Points on a hilly landscape, in no order, each with its height.
A ball rolls from a point to whichever of its 2 nearest points has the largest drop for the distance, and stops where none of them is lower. Distance is the straight distance between rows; heights are no part of it.
j_738 h=1.98: [ 15  42  20   9 -11  16   9  18  -3 -19 -15  19   6 -19 -33   7  11  38
  20  -3 -25  -8  22  -2   2  29   4  14  26 -15 -16  32  25 -18  -1  -3
  29  12  12   4 -28   6  32   1  -6 -23  20  10  -4  15  34]
j_998 h=0.84: [ -1  24 -19   1  26   2  37 -12 -14 -30  -3  19  -8 -31   6  -1   4  28
 -13  21  11   0  21   1  13  31 -10  39  18 -31  -7  -1   0 -18  18  13
  22   7  -7  40   9 -18  -8  -8 -37 -26 -13  16 -11  29  27]
j_927 h=5.07: [ 21   6 -12 -12 -20  27  24 -11 -18  20   5 -32 -21   8  27  10  -5  -6
 -11  13 -20 -26 -44  17 -30  24   8  -4  20   9  -1  37  23  24  32 -24
  13 -22 -11 -24   6  13  48 -15  16 -21  47  19  13 -25  16]
j_864 h=7.84: [ -5 -61 -17  -2  14 -61 -32   1  11  -1   9 -31  -4  21  10 -28   3 -10
  12  24   9  17  16  30  18 -23   5   2 -47  -2  16  -6  17  43 -41 -23
 -12   2  10  30  28 -23 -17  47  13 -17 -12 -40 -17 -18 -41]
j_48 h=6.57: [-16 -15   2  -9 -15  39  -5  42  37  15 -14  32  23   6 -13  21  20 -26
   9 -35  18  -6 -14 -16 -29  11   7 -14  -4   3  -5   4 -26 -22  44 -17
 -19 -13 -11 -28 -31  16 -13 -34   7   5   4 -12   1 -17 -13]
j_868 h=4.89: [  4  -7  37 -22 -24 -32 -14  31 -18 -24  -1  -4  -8   5   2  -8  -2  37
 -19 -20   4  16 -24 -13 -30  -3  -3 -10  31  15 -17   6   1  -7 -18  49
 -15  -9 -16   4 -10 -23   4 -10 -20   4 -57  18  16  10  13]
j_919 h=2.88: [ 20  13  31   2  17  14 -28  18 -10 -14 -16 -13   7 -15  -3 -27   9  16
   0  15 -12 -12 -23 -27  -7  15  17 -23  28   5  19  -1 -21 -17 -23   9
 -41 -17   8 -16 -37  35  27   7 -18  25 -37  -2  14   7  16]
j_716 h=5.41: [ 19   6 -18  19  -9 -23   2 -17 -15  30  20 -25  21  15 -23  -2 -11   3
  16  -1 -17 -32   4  27   4 -21  19  16 -15  -3 -31 -23 -34  54 -21 -47
  14  -6  40  22  18  -1  -7  14  16   9  15  -5   1 -15 -31]
j_269 h=6.64: [  5  -5 -25   6 -20 -34  17  -1 -33  11  -8 -26 -22  19   6 -14   7  14
 -21  21  10  -5  -4  34  23  45 -21  22  -4  42  -7  33  34   5  10   7
  19  43 -35  12 -12 -16  12 -30 -28 -41  39  18  51   0   4]
j_859 h=6.10: [-13  -3   7   1 -12 -45 -13  10  -6  17 -16 -12 -17   0   1 -11 -16  24
  -4 -11   0  12  43 -11  21  16 -26  -3  -2  17 -24  23  35  12 -32   6
  26  17 -18  13  28 -48 -17   3   0 -19 -11  -6 -27  32  22]
j_354 h=4.37: [ -6 -12 -41 -14  40 -10  19 -22 -21   0 -16  -9   4   5  31  -9  20 -11
 -39  29  57 -20  -3  13  41  22 -15   2 -14  13  13  17  -9  -2  -1 -10
  -6  29 -10   7 -12 -25 -17  -5 -15 -12  28 -13   4  -7 -36]
j_101 h=1.69: [-16  39  13  17   7   3  19 -28 -14 -20  -5   5 -10 -22  -3  -2 -10  46
  -7  -2  10   5  32  -4  45  17  -5  13  21 -12  -4 -12 -11 -12 -34   8
  26  30  10  29  22 -40 -23  15 -11   4  -4   2 -26  54  32]
j_970 h=2.58: [-33   1  -3 -19 -19 -18  -3 -29 -10   6  -1  -9  -8 -44  10 -12 -41 -20
 -19 -15  11  42  -3   2 -57 -36 -30   1  22 -42  14  21  23  25  -4   5
   2  15  13 -38  42   4  25  34  23  -3 -26 -28  12  30  19]
j_216 h=5.31: [ 21  13  27 -12   4  16   6 -19 -16   5   5   5  -8   2  16  37 -11  15
 -15  21   8 -16 -10  -8  21  29 -21 -42  34  31 -13  57  33   9  -4   7
  19   1 -28 -11 -36 -16 -11 -15   7 -33  35  37 -15 -35  -4]
j_217 h=7.24: [ 19  22  21  14  15  38  -8 -20  11 -23  19  58  23   8  20  60 -13  -2
   9 -21   9   0 -26 -28 -14  -6  10 -18  -1 -16   1 -34 -37  -3   7  12
  -5 -22  18   7   8 -14 -58 -17 -20  22 -33  26  -6 -31 -15]
j_816 h=3.70: [ 17 -22  17  31   9 -16 -19  -8  -9  -9  23 -32  -1   6 -38 -25 -13   1
  29  24 -45  -1   9  23  25 -30  31   5 -17 -14  29 -44 -22  16 -34  -2
  -2 -15  35  30   6  39  20  32  19  36  -9  -5  16   0  -4]
j_162 h=5.59: [  4  -4 -35 -13 -18   0  14 -18 -13  48  -2 -48 -12   4  25  -9  -5 -24
 -23   6  13 -24 -24  33 -14  17  -9  10  -5  32  -1  38  25  35  30 -37
   1  18   0 -27   9   4  29 -13  19 -22  69  -8  22 -14  -7]
j_807 h=5.12: [-14 -14   0  16 -25   7 -18  18  30  11   6  28   4  20 -37  25 -17 -37
  32 -16  -6  -2  28 -12   1 -30   5  -5 -42  -8  -1 -32 -11  -2  18 -27
  13   0   1   4   6  12 -22   1  34  11  10 -12 -14 -11 -21]
j_256 h=7.09: [ -7   5  35 -16   5  14 -13   0  10 -35  -8  18  19   1  -6  -6  14  16
 -11 -14  39  17 -11  -7  19  -8  20 -31   0  16  23 -14 -26 -17 -27  30
 -35  13  22 -21 -27  -6 -20  -2  -4  17 -18  -8   0  -7 -24]
j_281 h=5.81: [ -6  -7 -16 -10   1  -4  -2  15   8  -2 -12  54  22 -14 -14  30 -10 -22
  -2  -4  35  -3  30 -17  14  13 -20  -8 -23 -18 -13  32  21 -19  31 -16
   8  29 -12 -15 -21  -9 -31 -27   3 -39  21   0  -2  -8 -17]
j_865 h=4.23: [ -6  18  -3 -28  36   0  14  -9 -13 -29   6  -6   7 -57  15 -27  11  19
 -18   5  -6  31 -11 -10 -28  -7 -20  14  52 -54 -11  35   3  15 -23  15
 -17 -18  33 -14 -12  16  12  21 -36 -10 -42 -11 -31  20  32]
j_178 h=2.53: [  8 -10   0  29 -12  -6 -13   3  -6  20  14 -31 -19  26 -20  -3 -14 -17
  23  14 -51 -17   8  -2  12 -20   5   9 -21   0   3 -36  -4   3  -4  -9
  23 -26  -7  32  18  27  28  10  23  26   9   4   8  -4   7]
j_436 h=4.29: [ 22  36  20   2 -17  52   2  -1  -3  19 -20 -25  -4   5   8   5  -6  10
  11 -10 -46 -31 -36  -1 -19  11  23 -19  35  17   2  21   9  -1   2 -20
  12 -14  -5 -37  -3  13  50   6  44  12  41   3   5   6  26]
j_183 h=2.66: [-20 -37  25   2 -23  28  -9  11   8   2   4  12 -21  46   7  18   1 -29
   0 -13   2  -3 -39   0   2 -12 -10 -27  -5  38  32 -12  -7 -42  16  36
  -3   4 -54  -6  -4   5 -11 -31  16  27  10   8  33 -11 -20]
j_778 h=6.54: [-11 -17  14   9 -13  52  -5  13  31   4   9   1   8   6 -13  17  -8 -35
  30 -10 -21   4 -37  -1 -56 -15   9   1  21 -22  20 -30 -31 -16  49   5
  -3 -31 -31 -34 -15  61  -3  -7  20  37 -12  -4  11  -2   0]
j_292 h=4.79: [  9 -14   8  32  14  -4  -5  -6   9 -28  36  15  18  -3 -36   0  -2  -5
  41  10 -30  -6  26  -1  11 -37  28  23 -17 -34   8 -50 -26   0  -4  11
  -9 -14  37  37   0  37 -17   8 -12  23 -14   5   2  -6  -8]
j_860 h=6.62: [-28 -50 -47 -21 -14 -12   6  13  12  25 -19 -12 -10  -5   4 -24  14 -43
 -23   0  26   9 -13  24 -48  -3 -13  15 -23   6  12  15   1  -4  50 -12
 -22  14 -14 -20  -9  32  36 -22   2 -16  18 -18  33   3 -11]
j_877 h=1.55: [  5  21  12  32  -9  15 -19 -14 -12  22  -3 -32 -22  -4 -24   6 -48 -19
  19  15 -59 -12  12  -4   2 -12  -3   0   3  -7  27 -18   7   1 -12 -17
  35  -8  -7  -4  34  29  41  29  43  26  13 -12  18  18  24]
j_32 h=5.94: [-22  -8  -6   7 -41 -49  -6  -5  -6  41  -5 -27 -35  42  30  -5 -35  -1
  -6 -23   6   4  -9   0  14  -5 -27   9 -26  49  -3  -2  36   3 -17  19
   6  15 -39   2  46 -47 -15  -8   6   5  -8   3  39   7  -2]
j_694 h=7.63: [-28 -16 -67 -14  27 -19  10  -3  -3  19 -39  -3  22 -25   3 -45  25 -38
 -21  -1  48   1  16  21  -8   1  -9  36 -38 -28   3   2  -8   3  19 -41
 -22  37  26 -28  -3  17  17  -2 -10 -17  20 -52  19  30 -20]
j_120 h=7.43: [ -6   4 -37 -38  37   8  13  20  36  20 -19  31  -7  -4  40   2  23 -12
 -33  -4  30  22  18 -16   6   2  -8 -28 -18  34 -13  -5   4 -33  17  10
  -8 -24 -26  16   3 -58 -29  -2 -17   7 -34   9 -54   1  -7]
j_277 h=4.68: [  2 -16  20   2  29  46  -5 -40  11 -30  11  21  -8  29  20  22  13 -18
 -23  17  21   7 -27  -2  31  -3  -1 -36  -1  19  34 -23 -33 -25   5  37
  -3 -14 -16   1 -25   6 -35  -8 -11  30   1  22   0 -36 -27]
j_636 h=3.92: [-11   1  26   1 -31   2  21 -29  -6 -22  21  13  16  23 -26  19  21   9
   8 -37  -2  21  -6  24  -5 -42   6  18  17  -7 -22 -21 -10   6   7  35
  25  18  18   0 -18   5   1   3  16  10  21  35  16  -2 -11]
j_46 h=7.19: [ -9  -1  -9 -11 -31  26  -2  64  29  23 -32  16   0  16  -6  -7  28  -9
  13 -34   2 -13 -14 -10 -31  29  19   7  -8  32   1  -2   4 -43  51 -12
 -21   6 -32 -17 -10   3  27 -39   3  -5  12  -7  10  14  10]
j_921 h=4.74: [-19  31  12   8 -35  17  16 -28   3 -18  20  42  27 -21 -22  39 -11  -4
  25 -42   5  12  19  -3 -13 -37   0  26   4 -34 -15 -14  -4   2  12  -1
  24  21  28 -27  10   5 -16   8  25   0  15   5   0  16 -11]
j_700 h=7.11: [  1   6  23 -24  -9 -19  -7   4  -3 -22   2  24  47   5 -11  -4  23  38
  -3 -35  41  11 -11   9  13  -6  23 -20  -7  20 -20   8 -25  22 -31  11
 -29  19  50 -14 -31 -28 -36  -9 -14  -8 -12  -5  -1 -17 -44]
j_336 h=5.53: [  1   4  12 -10  15  34  12 -16   0 -26   6  34 -16  17  25  44  -3  -8
 -23   1  10  10 -22 -14  -5   6 -18 -16  16  12  19 -13  -5 -39  25  43
  13  -9 -36  15 -10 -19 -27 -23 -20   7 -19  36   4 -17  -3]
j_630 h=2.20: [ 12 -35   2  -4  22 -33 -12  13 -10 -15  17  -6   4 -21 -24 -11  20   6
  -3  23 -23   6  31   0  -5 -11 -12   1   1 -26 -19  26   3  25  -8   4
   0 -27  18  20 -23  27  11  14 -21 -14 -17 -10  -9 -15  -4]
j_429 h=5.37: [ -9  -9   4  -8  19 -22 -13   6  21   4  -6   3 -18 -17  12 -17 -11   5
  -8   9  -1  14  55 -24  28  -5  -9 -26  -8  -2   1   5  21  -1 -37  -6
   8  -8  -4  16  32 -37 -11  29  17   4 -21 -20 -63  22  24]
j_710 h=2.36: [ -8  56  37  22  -9  14   5 -17 -26 -10 -20  -3  -4 -27 -12   2 -22  44
  -1  -7   5  -3   5 -12  31  25  -3  -7  30   5  19   3   4 -25 -45  16
  14  41   1 -11  11 -27  12  12   7   7   1  -2   2  48  36]
j_526 h=3.36: [ 12 -13 -10  -1  52 -11   0 -15 -21 -23  22  -5  14 -61   1 -20   9  11
  -3  29 -26   8  22  -7  -1 -15  -9  14  21 -58  -8  37  -5  34 -29  -5
 -10 -29  46   8   3  28  -5  31 -27  -8 -29 -34 -27   2  11]
j_98 h=7.16: [  1 -26 -11   2  -5 -59 -10 -14 -19  21   4 -59  -5  15  19 -28  -4  24
  -7   3   5   5  -4  28  26   5  -8   7 -14  16 -16  14   3  49 -62 -10
  -5  19   8  28  42 -43 -33  30   3 -10 -12 -20 -12   1 -19]
j_187 h=5.34: [ -9  20  -1   8  -3  -4  13  -2  -7 -19   5  59  25 -29 -13  39 -17   8
  14 -21  17   4  37 -23   6   0 -17  17  -3 -41 -18  13  11 -12  11   2
  23  21  12  -4   2 -21 -29  -9  -4 -28  -5   2  -5  24  -1]
j_801 h=1.84: [  6   8 -11  11  32  19 -11  10  16  -2   7  20  33 -50 -10   3  -8 -22
  23  18  -7 -16  21 -34 -13   1  11   2 -14 -46  19 -14 -23 -16   0 -24
 -36 -22  30 -17  -1  50  -5   6 -13  12 -26 -24  -8   5  -1]
j_847 h=0.36: [ 16   4 -44   4 -14 -32   6  24 -14   4 -22   5   6 -18 -35 -17  10   3
   3   5  -8   0  37  22 -12  36  -3  54 -25 -23 -28  39  43  15  40 -34
  29  23  10  -4  -6  14  20 -14 -32 -59  22 -15  28  18  21]
j_909 h=6.34: [ -9  -3  14  -6  16 -12  -4  -3   8 -31   1  -3  -2  -5   6 -22   3  16
 -10   7  21  21  13  -5  27 -11  10 -16  -3   4  23 -24 -11 -10 -38  24
 -16   3  14  17   7 -25 -15  20  -4  18 -29  -6 -26  12  -3]
j_696 h=2.07: [ 18   6  -4   6 -13 -25   9  32 -28  -6   2 -30 -14 -11   1 -12 -10  16
   3   8 -40  -8 -19   0 -43  19  11  42  27 -31 -18 -11 -11  -1   4  14
  -4 -22  -8  24   6  19  39 -15 -25   1 -44  26  45  13  35]
j_773 h=5.88: [-17  -1   3  16 -23  42  -8  23  40  13   1  25  26  -3 -32  24 -13 -30
  35 -16  -7 -14   1 -15 -22  -6  13  -1 -16 -23  10 -29 -40 -20  35 -26
  -2  -6  -4 -27 -11  42 -18 -16  24  22   3 -24   1   4 -14]
j_28 h=6.60: [ -1 -11  -4  10 -20 -57 -20   6 -12  36  -5 -40  -5  10 -19 -24  -7  13
   2 -15 -13   9  37  16  11   3 -13   9 -10  23 -28  14  16  39 -38 -19
  14  14  15  13  23 -20  -9  17   3  -9   1 -18   1  15   0]
j_79 h=1.45: [  3  26  -8  20  -6 -11  34  -2 -33 -25   5 -10 -15 -23   2  -4 -12  31
  -5  16 -21  -1  -5  10  -5  43  -7  60  30 -37  -5  -4   3  -9   7  24
  17  13 -12  33  20   0  17 -13 -39 -17 -25  29  39  30  39]
j_615 h=7.13: [-18 -23 -19 -24  -1 -21  -5  10  -2   2 -16 -17  15  -8 -12 -32  26 -16
 -19  -8  25   5  -7  10 -14  -9  -5   5 -14  -3   8   5 -17  -1  -2  -4
 -38  11  24 -15 -28  27  19   0  -9   2   0 -28  19   5 -22]
j_247 h=4.39: [  0   8  33   5  17  -4 -12 -14  -6  -5  10   7   4 -32  -2  14 -28   7
  -1   6 -10  11  27 -21  12 -10  -7 -35  16 -31   9  18  14  20 -36 -16
  13 -11  19  -3  22 -11  -5  34  25   0 -11 -16 -40  -2  19]
j_252 h=3.30: [-24   2 -17  -6 -31 -18   1 -22 -24   6 -13  10   6 -37   3   5 -40  -7
 -19 -12  29  14  -1  11 -41  -7 -31  15   1 -22  -3  39  23  15  10  -2
   3  36   8 -41  15  -1  12  -6   2 -38   2 -29  48  27   0]
j_755 h=5.77: [ -9  16  -2  15 -12 -24   2   0 -25   6 -13  36  -5  -4   2  28 -45  10
  -3  -8  17  -1  24 -21  10  23 -29   5  -9 -17 -11   8  25  -2  -5  -5
  28  24 -20  15  31 -45 -34 -17  -5 -26 -18   5   4  22  10]
j_565 h=3.37: [ -4 -15 -32 -17  45 -12  20   8   7  21   5 -39 -25 -12  37 -34  21 -22
 -22  20 -16  26  -3 -13 -22 -15 -13   2  14  -8   4 -21   4   6   1  10
 -14 -48  -5  22  27   2  36  24  -9  22 -40   4 -43   4  27]
j_911 h=2.43: [-12  36  24  27 -12  22 -11 -16  -3  15 -23 -18 -23   1  -3 -12 -28   2
   9 -11 -26   2  13  -9  21  -3  -7   3  11  17  30 -19  31 -28 -14  15
  24  22 -22 -19  29   0  36  21  38  25  24 -12  18  44  41]
j_783 h=5.74: [ 27  -7  17  29  45  18 -10 -13  14 -28  24   7   2   5 -13  -3  15   0
  19  36 -30 -11  15 -16  17 -15  24  -6   1 -16  -1 -41 -33  -1  -6  15
 -13 -44  14  36 -19  43  -9   8 -24  29 -15  23 -18 -29   8]
j_916 h=1.12: [ 17  17 -21   4 -11   6  15  29   0  -5 -10  14  -1 -12 -23   9   1  -5
  12   5 -19  -9  17  -2 -22  34   6  35  -9 -29  -9  14  32  -3  49 -30
  25  -2   0  -2   7  15  30 -20  -7 -36  20  12   4   8  30]
j_741 h=3.69: [-10 -24  12  24   5  46   8 -29   9   0  17   7 -12  28   7  35  -5 -39
   7   9   0  -6 -20  -3  27  -8 -10 -22 -10   4  39 -26 -18 -21  17   7
  17  -9 -27   2  -2  24 -12  -9  28  25  27  17   5 -28 -17]
j_610 h=2.75: [  0  29  -8 -12 -13  10  21  10  -7 -11   0 -20   0 -24   5  -9 -10   1
  13  -6 -23   4 -27  11 -66   8   8  55  39 -45   6  -9   3 -13  23   8
 -10  -8   8 -21   6  38  38   2 -10   4 -15  21  29  27  34]
j_914 h=5.60: [ -4  -9  11 -10 -37 -50 -12  22 -19   9  -1 -24 -10  26  14  -9 -15  24
 -15 -26  10   3 -23   1  -4   3  -3   2  -5  34 -15  -8  -2   6 -32  29
 -15   5  -9  12  24 -43  -5 -11  -5   8 -41   8  26   5  -4]
j_31 h=4.40: [  9  -6  -1  14  54 -12  -3 -13  -8 -27  27   4  13 -46   9 -18  -8  19
   9  26  -7  -1   6 -14   1 -20  17   8   9 -49   2 -16 -23  26 -38  -3
 -37 -25  43  33  29   5 -35  28 -38  10 -54 -26 -33   1  11]
j_370 h=4.91: [-13 -20 -46 -14  52 -27  15 -19   2 -14 -11   7   9   2  17 -10  33 -16
 -23  22  48   1  39  17  37  -8  -8  12 -18 -15 -19  11  -2   4   0 -13
  21  30  -6  25 -15 -39 -42  10 -13 -17  19 -15 -26  -1 -29]
j_66 h=4.82: [ -4  40   0  48 -30  -5 -14 -23 -27  51 -20 -19  -8  22 -25   7 -45   2
  16  -6   2 -24  11  11  41   8  -5   0 -27  41  12  -8   7   3 -29 -38
  20  42   1 -22  18 -16  -1  -7  19   3  38 -23  45  19 -10]
j_557 h=4.09: [ -5 -26   6  12 -47 -25 -33   4  26  11  19   3  -8  45 -35  15 -31 -21
  39  -4 -10  11   5  23   8 -46  17  -5 -57  12  14 -38  -5  31  -5 -24
   8   3  10  16  17   6 -17  18  39   0  12 -14  -5 -28 -48]
j_728 h=6.31: [  6   1  15  -4   3  -2  14 -14   3 -32  28  45   3  28   2  44   3   3
  -1 -20  -1  12   1  -7  -1 -21  -2   4   2  -7 -13 -31 -17  -5  16  36
  30  -8   0  44   4 -28 -45 -12 -21  11 -18  44 -10 -24 -12]
j_583 h=6.74: [  8  14 -23 -22  14   4  21  13  20  21  -7  11  -6  15  26  16  17  -9
 -13  -9  19  -8   8 -17  12  19   0  -2  -4  23 -19   2  11 -12  27  -7
   9 -11 -18  10   3 -34  -7 -17  -3  -9  18  24 -33  -9   2]
j_127 h=6.09: [-14 -12 -12 -31 -26  19   4   6  13  30 -22 -19   1  -2   8 -18  14 -21
 -21 -21  27  -4 -22  22 -32   4   0  -7  11  25   4  49  11   3  25 -25
 -21  23  12 -44 -21  15  43 -11  17 -17  59 -21   8  -2   2]
j_498 h=7.01: [ -7 -14 -11 -28 -15 -34   6  27  -1 -14 -15  -4 -15  12 -11 -22  33  21
 -27   1  22   8  17   8   9  27 -14  10   3  38 -17  26  20 -20   8  30
   8  23 -31  27 -45 -18  10 -23 -31 -33   8  10  10   5  -3]
j_971 h=8.17: [ 12  15  49  10  18  54 -19 -26  19 -32  17  35  10  11  21  33   3  -3
   7  -7 -11  21 -37 -17 -23 -11  12 -31  33  -7  -2 -35 -21  -6   7  35
 -13 -34  -2 -30 -11  17 -29   2   0  39 -29  32 -15 -22  11]
j_321 h=1.16: [  3 -35 -35 -11  20 -49  -8  18 -15   7  -6  -2   7 -27 -15 -17   6 -11
  -8  26  -9  -2  39   9 -15  10 -27  22 -16 -32 -21  45  27  18  15 -17
  13   3  -3  13 -14  21  17   3 -17 -45   3 -23  13   1  -3]
j_477 h=5.89: [ 26   4   7  -6  23  -2  17 -19 -22 -14  15  -8 -14  -3  11  17   7  24
 -19  35 -11  -8   4   5  15  23 -15 -14  35  -2 -29  42  16  26  -2  10
  32 -26 -20  26 -26  -3   1  -2 -18 -33  11  35 -26 -25  10]
j_795 h=4.69: [  0   8  42   8 -31  32  -6  -9 -11  11  -2  14  -7  21  -8  35 -16   3
   6  -6  -5 -12 -17  -1  12   2 -12 -49  18  43   2  40  31 -16  -4  17
  15  29 -35 -27 -24 -14   1 -19  35 -10  55  15  14 -16  -3]
j_4 h=3.77: [  5  -3  49   1 -22  25 -20   7   3   4   0  -3 -12  37   2   9  -1   9
  12 -17 -21 -10 -27 -13  15 -20   6 -48   9  40   8  -7  12 -23 -16  34
  -4  -7 -37 -19  -4  -3   7  -2  39  28   8   9   6  -7  -4]
j_730 h=2.82: [-14 -24  22  11 -42 -32 -11 -27 -12  -9  28 -15 -14  37 -23   8 -15  -5
  11 -12 -10  33  -7  36   2 -55   1  -3 -18  12   7 -22   5  34  -6  18
  25  17   2  13  10  -3  -1  18  34   9  15  13  20 -19 -32]
j_54 h=2.77: [ 16  -3 -33 -15  34  11  25  -9 -14   2  -2 -31 -26   6  43 -24  30   1
 -35  40   7 -24 -35  -1  24  34   1   6   2  25  18   5 -10 -12  18   5
 -16 -25 -23  15 -10   6  28 -15 -32  -1   4  18   1 -17   4]
j_140 h=6.21: [ -9 -16 -29  20  -8 -39   4 -21   1   4  20   6  16  16 -28   8   9 -17
  19 -10  11   2  38  29  13 -45   2  35 -40 -21 -30 -21  -9  42   5 -35
  27  23  29  16  11  -5 -30  23  16  -9  33 -18   0  -9 -44]
j_34 h=3.52: [ 19  40   9  10 -25  39   5   2 -15  11 -13 -25   3   1  -8   1 -22   8
  24  -2 -49 -29 -36   8 -42   8  28  25  34 -15   4 -16 -22   1   8 -19
  10  -9   4 -24   2  31  43   3  27  19  11  16  39  22  21]
j_202 h=5.57: [ 25   9  -1 -19 -49  43  15  48  20   0 -16   3 -19  31  16 -14  47  17
   6 -18  -7 -25 -40   7 -31  35  29  -4  11  48  -6  49  44 -33  51 -13
 -10   3 -34 -33  -5  -6  30 -34   0 -21  39   9  -3 -13  27]
j_335 h=7.31: [ -5 -13  34   8  27  60 -21   0  44 -13   7  11   5  -1   3  16  19 -29
  12   1 -17  31 -19 -15 -34  -9  -1 -26  26 -19  13 -25 -13 -21  22  21
 -23 -43 -20 -39 -20  52  -6   8   9  35 -19   3 -21 -25  15]
j_969 h=3.24: [ 18   9   5  15  56   7 -21  13  28 -24  12  40  24 -46  -6  -5  -1   3
  14  27   2  -3  34 -40   8  -7  24 -15 -14 -35  -1 -15 -21  -3 -23 -13
 -45 -35  37  13  -2  16 -36  11 -32   7 -44 -26 -37 -17   6]
j_915 h=2.57: [ 22   1  11  11 -12  -9 -15 -14  11  16  19   5  18  43  12  21 -25   6
  23  -5   7 -26 -20   9  48  -7  21 -26 -38  32   8 -24 -15  28 -43 -28
  -9  -6  23  20  20 -37 -38  11  23   7   9   6 -17 -37 -45]
j_767 h=4.34: [ 25  10   6   5  -7   7  -2 -24  -3  29  19 -20  23  31  12   5  -8   7
  11 -10 -15 -36 -22   3  12 -14  30 -27  -2  19 -25 -20 -33  51 -28 -37
   2 -31  37   4   5  -4  -7   9  25  23  12  16 -22 -34 -22]
j_80 h=0.67: [ -9   7 -18  -4  45  45   7  16  41  -5  -9  28  24 -39   5  -2  24 -27
   9  12  17  11  14 -20 -11  22   4  -1  -2 -31  23 -22 -14 -43  28  -6
 -36 -12   4 -20 -18  42   1  -4 -20  11 -14  -4 -23   4   9]
j_514 h=6.33: [  0   7  -3 -13  -8  -4   2   6   5   0 -11  28  39  -5 -26  15  26   4
  -3 -23  39 -10  19   2  17   7  -2  -1 -11   5 -26  30  -9  -1   5 -14
 -11  29  25 -22 -49  -5 -21 -17  -2 -24  33  -3   6 -13 -32]
j_612 h=5.39: [-20  14   0  18 -51  -6 -13   0   0  52 -16 -21 -27  35   8   4 -46 -13
  10 -24   0 -20  -9  -5   2 -12  -7   2 -29  55   4 -14  15  -3  -5 -13
   5  18 -21 -25  39 -18   7 -12  30  15  17 -18  36  17  -6]
j_761 h=3.43: [-19   5  26  -7  -3 -20  -9 -28 -14 -22  16   4   3 -54  -5  -1 -34   9
   1 -15 -13  43  17   1 -19 -33 -16  -9  29 -51  12  21  21  31 -32   5
  16  10  31 -22  41  -5   3  44  21  -4 -28 -21 -18  26  19]
j_118 h=1.44: [-23 -42   9  -2 -33   2 -12   2  13  -1   8 -16  -9  39 -17  -4  11 -28
   2 -22   6  16 -24  19 -14 -39   4  -1 -19  25  21 -31 -17  -7  18  24
  -6   6 -13  -9  -8  22   9  -4  27  29   7   0  25  -9 -25]
j_97 h=6.13: [ 25  10 -20 -43 -15  12  27  35  20  25   0  -6 -19  26  40  -2  34   9
 -11  -6   1 -26 -25  -2   1  43  11   5  -7  55 -21  38  41 -12  57  -5
   2 -11 -36  -8  -1 -27  10 -37 -18 -22  23  33 -22 -22  15]
j_39 h=3.65: [  6 -10 -33 -30  33 -10  10 -13  -3   7  -8 -31  -6  18  32 -35  50   1
 -35  30  31 -21  -7   8  47  17  -2 -14 -11  48  -2  16 -17  -1 -10   3
 -17 -11 -11  14 -42  -9  -2  -4 -25   3  26   2 -11 -21 -30]
j_377 h=7.51: [ -7  -5   1 -30   7  20 -11  38  47  10 -18  32  14  16  14   8  41 -11
 -19 -35  31  24  -5 -21 -20   0  11 -32  -6  33 -15  -8 -20 -25  16  11
 -35 -18  -3 -11 -21 -27 -24 -21 -14  14 -26   0 -32 -24 -11]
j_588 h=5.01: [ 12  19  23   2 -32  63  -3  27  15  15 -21  -3 -18  17  19  -4  12  10
  22 -13 -26 -33 -49  -4 -17  22  18 -22  19  37  15  39  30 -32  32 -11
  -6   3 -44 -43   6   3  35 -17  32  -5  53  -9  16   6  25]
j_404 h=1.99: [-18 -10 -43 -18  62  21  26  13  37   6  -9  13   4 -28  26 -15  32 -35
 -13  17  16  38  17  -5 -23 -11  -8  -5  -5 -14   9 -33  -9 -22  19   1
 -29 -23   5   6   2   9   6  16 -15  19 -33   3 -45   4   6]
j_926 h=3.89: [ 26  19  48  -2  12  -3 -19  12 -14 -39   5   5   6 -12 -10 -22   6  52
   5   7 -15   9 -14 -16  -5   4  26 -16  37   1 -16  -6 -21  -2 -35  38
 -25 -19  19   7 -38   9  -3   4 -38  16 -62  16   1  13  23]
j_947 h=4.08: [  5  25  16  40 -15  -3  -4 -22 -16   8  -1   0  15  28 -23  11 -18  19
  22  -7   5 -27   4   9  59  -2  15 -10 -28  28  12 -34 -21   1 -48 -15
   9  31  25   4  11 -25 -14   1  23  22  19  -2  11   6 -18]
j_420 h=1.97: [ 11   8 -10  -1  38  12   0   7  -9  -4 -11 -21  -9 -22  13 -25  12   1
 -12  39  -4 -13  -7 -19  10  29   4  -1  12 -10  27 -10 -15 -22   0   2
 -25 -21  -5  16 -10  30  36   4 -27  13 -16   0  -3   6  23]
j_45 h=6.32: [ 18   3 -16   0  11 -21  18 -11 -40 -12   9 -16 -29  -7  13   8 -12  29
 -24  51  -8 -12   5  10  34  51 -24   5  12   4  -5  40  25   5   6   7
  34   6 -48  35  -1 -18  -1 -17 -27 -47  13  26   5  -3  15]
j_900 h=4.27: [-17  -3 -15 -33  21 -10  23   7  -5  -2  -7 -15 -11 -25  31 -25  13  -7
 -31  -6  12  38 -25  -7 -53  -9 -17   7  38 -23   2  -1  10   2   5  23
 -26 -16   2  -9   7   5  35   9 -14   4 -45   8 -18  14  28]
j_149 h=6.92: [ -5 -49 -19  18   9 -50 -16  -3  10 -20  20  -4  15  16 -33 -17  10  -7
  29  15  -4  10  28  38  22 -45  20  31 -58 -22   5 -32 -16  33 -16 -17
  -2   7  38  40   4  11 -19  27  -2  -4   5 -32   8 -14 -48]

Where does a ball stop that starts at each point below?
j_860 | j_998
j_98 | j_970
j_583 | j_998
j_46 | j_998
j_971 | j_118
j_269 | j_118
j_377 | j_118
j_256 | j_970
j_864 | j_915
j_778 | j_118

Call two points neighbours if one is among the 2 nearest of the other. Go from one point of each pair to the other, from neighbour to neighbour, staying as low as possible. Name the highest point that can't be avoided.
j_877 and j_998 | j_911
j_80 and j_847 | j_900
j_420 and j_915 | j_32
